Points on a hilly landscape, in no order, each with its height.
A climber steps from a point to the highest of its 6 nearest points, and stops where none of them is higher. Distance is the straight distance between rows; heights are no part of it.
Fite height 64.5: [116  91 164  94 136 109  76  99 152 126 126 123 110 122  99 147 149  89
  48 117 116 157  35 134 113 138 145]
Rulap height 58.2: [148 119  80 142 129  99 159 141 110 143 150 151  93 126 159 162  75 147
 216 174 134 125 149 104 157 114  92]
Saz height 68.5: [120 187 119 141  86 171 129 103 149 127 123 143 127  98 177 159  99 164
 163 150 195 100 114 108 143 112 105]
lir height 37.2: [128 116 122 158 117 143 188 153 131 146 115  92 106 144 142  83 124  87
 147  89  95 126 171 113 179  96 117]
kudov height 46.6: [107 150 118 124  51 201 117 158 105 106 130 113 133 104 119  83 148 114
  87 131 175 130  45 137 131 167 171]
dak height 40.9: [ 82 136 179 112 188 109  62  69 166 125 154 165 163 125 109 183 158 136
  66 135 117 141 112 137 109 133 113]
nomiz height 58.8: [135  96 126 138 145  91 162 136 129 128 123  97  83 143 138 111 122  94
 152 116  91 125 140 110 150  99 106]
purid height 31.9: [116 106 164 107 157 128 101 134 144 110 134  93  81 131 113 133 148  90
  80 145  93 158  84 142 126 187 117]
Surod height 64.4: [110 172 138 142 108 177 116  90 126 107 131 140 165 124 122 119 157 175
  98 116 169 120 115 139 105 117 155]
fise height 16.3: [126  79 155  77 131  71  66 105 150 156 137 152 136 108  96 149 136  86
  36 117 118 173  36 134 103 133 164]
zali height 27.9: [123 116 137 100 122 136 107 132 138 116 148 130 135 104 114 128 131 132
  76 147 156 138  48 153 101 186 150]
Gazo height 42.4: [150 192 103 133 111 133  90 108 146 113 140 167 189  73 174 154  91 198
 150 191 232 105 128 152 102 134 139]
sim height 58.1: [116 163 121 147  91 183 150 125 116 132 104 130 158 143 124  99 157 158
 119  77 135 112 155 128 128 108 149]
Gubi height 29.2: [130  70 162 102 164  78  99 135 135 116 124  85  79 131 107 122 131  62
  82 134  75 168  92 134 117 141 130]
zeku height 35.6: [124 125 133 110 108 144 131 121 119 121 114 120 125 127 106 100 144 126
  88 109 133 135  67 133 104 123 152]
tov height 65.5: [120 190 133 171 100 205 112 131 131 128 118 126 145 123 188 135 126 186
 163 146 179 114 173 137 140 144 128]
tovul height 46.5: [126 161  90 111  73 155 126 145 100 104 132 146 169  89 116 110 140 153
 116 141 203 112  67 138 102 149 166]
Riv height 37.3: [110 117 148 113 191  83  97 113 152 131 158 139 106 131 126 171 139 123
 125 151 121 128 101 133 130 163  91]
rar height 36.4: [134  91 156  99 152 115 116 100 115 108 101 112 136 146  64 120 148 100
  47  94  65 182 128 132  88  94 159]
Tun height 42.9: [153 129 107 132 147  78 123 105 135 156 140 169 126 136 154 172 109 173
 193 136 146  98 156 113 132  94 105]
rok height 46.3: [143 134 110 130 155  94 125 118 134 141 149 160 114 129 159 172 107 165
 182 167 146 109 138 121 137 138  90]
Napab height 27.1: [146  73 144 129 171  59 148 119 113 117 106  93 123 156  90  93 123  79
 101  99  62 152 187 136 108  67 134]
Bapo height 39.3: [121 144  99 146  91 174 178 171 115 147 111 124 113 111 152 109 100 116
 186 142 132 122 133  99 166 130 112]
ser height 46.4: [112 119 157 113 146 133 109 108 138 117 126 123 126 130 107 133 158 129
  75 124 113 146  88 139 107 148 132]
beva height 71.7: [106 144 156 105 180  86  71  77 169 145 162 192 181 105 132 179 142 159
  95 149 152 124 116 147 111 139 117]
pibi height 42.8: [118 144 122 109  55 173 134 120 120 120 125 133 138 105 121  99 130 132
  97 119 182 114  41 115 124 115 159]
defu height 27.2: [ 95 131 178 118 196 121  80  99 157 110 148 137 119 142 113 175 161 128
  89 145 103 147 122 143 110 176  99]
Mib height 14.1: [127 113 144 129 127 113 159 111 142 129 101 106 119 149 109 120 145 103
  94  56 108 115 126 114 125  67 135]
fodes height 40.2: [135  78 144 139 160  81 149 132 110 111 119  74 104 155 113  71 122  66
 116 116  53 160 196 142 138  98 117]
sifo height 43.5: [118 152 101 130 111 180 147 184 101 113 131 130 138 103 131 100 139 136
 140 158 152 125 117 147 125 196 134]
Nuf height 46.1: [136 156 110 157  77 175 179 146 121 159  97 120 144 150 139 101 124 133
 153  60 135  97 180 110 161  87 147]
radab height 23.4: [120 133 103 114  84 184 129 206  95 108 129 107 136 103 113  77 149  98
 106 147 135 140  89 156 127 219 165]
dit height 69.4: [135 190 125 151  90 167 100 100 136 132 116 146 165 122 176 141 120 199
 157 129 197 100 157 134 118 105 142]
fabit height 19.1: [148  78 156  92 144 125  91 141 121 101 122  95 106 134  79 115 133  80
  42 139  74 199 105 158  97 186 157]
fuvar height 45.7: [157 123  97 171 115 138 159 161 102 156 139 120 110 165 167 128  96 151
 218 119  99 119 234 108 185 105 113]
rif height 40.8: [129 132 128 112 163 118 129 141 129 118 147 136 124 124 124 133 135 149
 135 165 141 132 119 153 111 190 111]
gido height 59.5: [123 183 112 133  65 176 133 104 133 122 121 147 158 102 146 118 121 162
 134 124 208  96  93 118 121  94 144]
kiv height 48.9: [155  97 109 160 166  57 133 118 115 140 168 128  95 179 141 159 112 133
 196 117  89 117 201 106 154  86  98]
sidi height 32.0: [142 102 121 122 121  76 157 111 146 145 117 123 101 116 132 142 107  93
 146  98 133  99  90  85 136  61 113]
mugif height 47.7: [131 133 109 134 110 146 164 155 103 125 105 122 145 140 108  71 147 129
 134 109 103 132 161 140 111 124 145]
relip height 38.2: [125 196 131 139 116 150  85  74 179 100 157 144 175  63 172 150 103 174
 111 174 228 115  82 140 121 115 138]
poni height 31.4: [128  89 157 111 144 109 128 124 131 110 105  89  99 142  95 104 148  82
  77 100  71 161 119 127 116 107 128]
Gutes height 79.9: [135  73 150 104 164  48 122 117 133 135 111 111 116 127  99 127 130  70
  91  99  93 150 102 114 109  78 137]
kigo height 56.6: [141  95 119 153 156  94 167 146 112 125 146  98 109 161 126  80 115 110
 164 136  66 138 207 132 152 114 114]
dulu height 24.1: [142  87 140  98 140 127 122 154 103  94 114 101 123 140  74  83 140  95
  66 135  61 184 142 166  92 172 152]
dap height 31.8: [108 114 162 106 132 131  91 113 161 119 150 118 107  97 126 147 142 110
  68 147 147 136  27 141 118 169 129]
fasa height 32.6: [127 128 142 154 166  91 109 102 141 136 149 120  92 177 148 174 144 138
 172 116  98 106 176 114 154 107  89]
begob height 63.1: [151 139 106 150 105 123 140 113 127 149 122 142 106 149 177 185  91 169
 203 118 144  92 178 101 157  79 103]
golo height 63.2: [123  89 155  97 163  81 103 102 135 135 118 139 142 133  85 137 149 103
  72 102  90 159  96 125  97 109 137]
Rokon height 34.9: [132 109 140 126 174  74 122  97 133 142 127 146 134 166 107 144 144 140
 131 103  87 123 173 126 101 105 116]
bota height 30.4: [ 94 135 175 122 183  95  70  67 168 140 137 159 151 148 113 191 165 135
  94 110 105 124 143 129 111 105 105]
vuniv height 42.6: [123 129 140 107 167 123 108 133 156 117 168 140 139  96 132 164 122 143
 109 175 175 121  81 161 114 211 114]
rol height 39.8: [153 142  93 116 104 109 149 118 127 143 120 167 138 101 147 143  88 155
 180 136 171  95 104 106 119  96 118]
Toleg height 28.5: [114 120 143 127 120 167 148 159 121 118 112  86 105 138 124  69 148  89
 104 125  84 155 124 142 157 160 125]
kana height 27.4: [109 128 151 122 100 178 128 109 110 101 106 108 132 144  86  95 161 123
  55  90 109 160  99 141 116 121 166]
sopo height 38.8: [147 149  82 119  66 141 175 146 108 138 101 145 143 109 128  97 113 124
 163 113 171  97  98 102 114  88 147]
rir height 18.1: [131  72 157  76 177  90  79 142 140 122 152 125 117 122  99 157 131  82
  59 148 101 176  84 155 100 209 135]
rone height 77.3: [143  85 107 142 161  66 161 142 112 127 157 107  77 134 135 120  97  94
 177 157  94 132 142 113 156 105 100]
Zalel height 52.1: [126 137 116 131 128 143 155 144 132 128 131 124 101 114 151 136 118 136
 164 159 142 117 104 119 143 153 100]
sasef height 29.5: [128 109 151 122 171 109 131 117 129 110 128 115 117 162  99 115 153 118
 108 120  71 155 165 138 110 140 114]
Tobu height 60.0: [108 163 128 135 117 172 133 135 147 114 135 119 110  90 163 142 121 143
 143 176 172 115  86 126 143 170 100]
guvag height 21.9: [119 121 128 106 113 168 117 142  88  80 120 129 161 132  66  96 163 135
  60 132 106 170 121 168  88 176 175]
pomu height 51.9: [112 168 109 165 105 211 146 180 103 155 106 113 149 140 143  77 128 115
 166 112 107 123 181 125 190 150 127]
gode height 78.5: [109 178 119 165 120 207 129 176 102 133 125 127 149 141 149  91 153 151
 167 146 121 127 198 148 153 188 128]
nuros height 27.3: [128 130  93 137  74 146 201 154 123 152 104 124 111 104 145 116  74  96
 187 114 139 106 123  76 163  80 118]
lur height 50.7: [145  77 119 112 159  68 142 162 120 123 156 112  84 116 122 123 105  91
 143 171 112 138  91 130 128 168 111]
taf height 24.8: [145 137  86 172  87 170 191 189 105 176  98 113 163 138 141  74  86  89
 186  87 105 109 220  97 198  90 140]
Botam height 56.4: [117 135 146 119 157 121 108  91 142 125 133 155 151 138 109 140 154 168
 101 121 130 130 128 141  95 132 134]
vudu height 32.2: [110 149 118 137  84 201 138 172  97 119 105 111 148 124 105  62 161 113
 109 114 121 137 121 141 135 166 160]
bis height 59.7: [126 102 108 157 151  70 147 124 135 127 154 100  70 147 146 171 103  77
 192 129 104 110 133  84 181  65  79]
Nov height 62.2: [129 175 103 148  91 169 128 137  96 127 109 145 177 139 124 104 157 185
 146 101 158 106 177 139 100 119 168]
napi height 23.5: [135  83 134 147 157  56 161 123 135 127 121  72  86 156 120 126 121  63
 128  80  92 113 166 105 158  40 118]
Zekif height 29.3: [146  95  92 124 104 118 172 196  94 125 124  99 115 106 121  61 103  83
 149 156 105 139 124 136 127 151 145]
mogon height 0.1: [132 106 130 115 177  31 111  97 150 172 139 166 131 134 124 170 127 121
 155 107 119 108 128 108 129  80 108]
lekez height 78.9: [153 163 114 142  88 142 113  93 150 143 111 158 138 123 191 179  88 186
 185 139 185  86 160 110 141  82 113]
bib height 25.4: [116 141 101 124  72 188 148 196 105 125 122 115 122  92 139  84 122  99
 140 155 153 126  81 122 142 188 141]
nako height 61.0: [ 96 175 133 144 105 202 118 125 119  92 134 124 155 116 123 108 165 167
 101 138 164 130 119 155 112 168 153]
nisa height 54.9: [137 150 110 119 135 115 123 116 140 134 142 166 140 102 147 153 109 168
 155 160 177 106 104 133 112 140 113]
ritu height 37.6: [117 125 147 115 160 145 126 138 127 105 143 115 122 136 106 119 154 135
  98 153 106 151 131 159 105 196 122]
Toru height 40.7: [142 138  71 143  76 144 188 166 103 152 103 144 127 112 153 124  62 131
 215 135 140 111 165  90 152  94 120]
Kamo height 49.5: [139 158 101 148  97 158 152 149 112 141 116 139 129 133 158 125 116 163
 190 131 148 105 167 115 143 120 118]
lora height 45.1: [120 148 146 138 144 119 121  95 159 131 129 127 109 144 153 155 146 145
 142 113 135 104 127 116 139 111 100]
Letuv height 25.5: [114  94 179  86 167 131  76  86 119 106 129 160 175 131  53 179 160 106
   9 142  81 207 113 133  88 146 154]
zosob height 74.5: [111 146 148 104 168  82  74  84 181 145 155 171 144  96 147 179 130 128
 109 153 161 104  70 127 133 123 103]
Napan height 59.8: [164 145 107 155  94 149 136 140 105 157 110 147 134 160 168 144 109 193
 201 113 146  92 209 126 137  96 128]
rap height 45.9: [156 150 116 168  61 188 141 142 128 166 101 135 132 151 192 175  77 166
 198  82 162  85 216  94 183  74 133]
veked height 23.2: [113 116 153 125 201  73  92 105 141 132 158 153 124 163 112 168 151 136
 138 141  94 140 165 132 115 156  96]
vebog height 34.1: [111 156 134 120 126 144  88 102 144 103 161 153 189  77 112 139 134 170
  74 161 205 126  72 170  92 170 164]
maz height 38.9: [149 121  98 140 120 104 177 136 122 150 117 133 119 135 137 123 110 134
 172 110 126 106 150 101 134  86 121]
beru height 45.0: [151 141 134 155 110 141 127 108 135 151 119 135 133 171 161 162 125 182
 172  82 133  88 207 120 138  84 131]
kezi height 27.5: [145  73 143 109 158  82 132 147 113 115 121  96 106 136  94  82 125  82
  99 130  71 165 137 145 102 132 141]

Where does a climber stop that starts at each point below?
vudu => lekez
Toleg => lekez
Bapo => lekez

Call two points neighbours if one is among the 6 nearest of the other. Go from one point of each pair to the other, from neighbour to neighbour, staying as high as possible. Name the lowest point that can't be avoided.
gode and lekez => tov
Fite and gode => ser
Gutes and Fite => golo
lekez and zosob => Botam
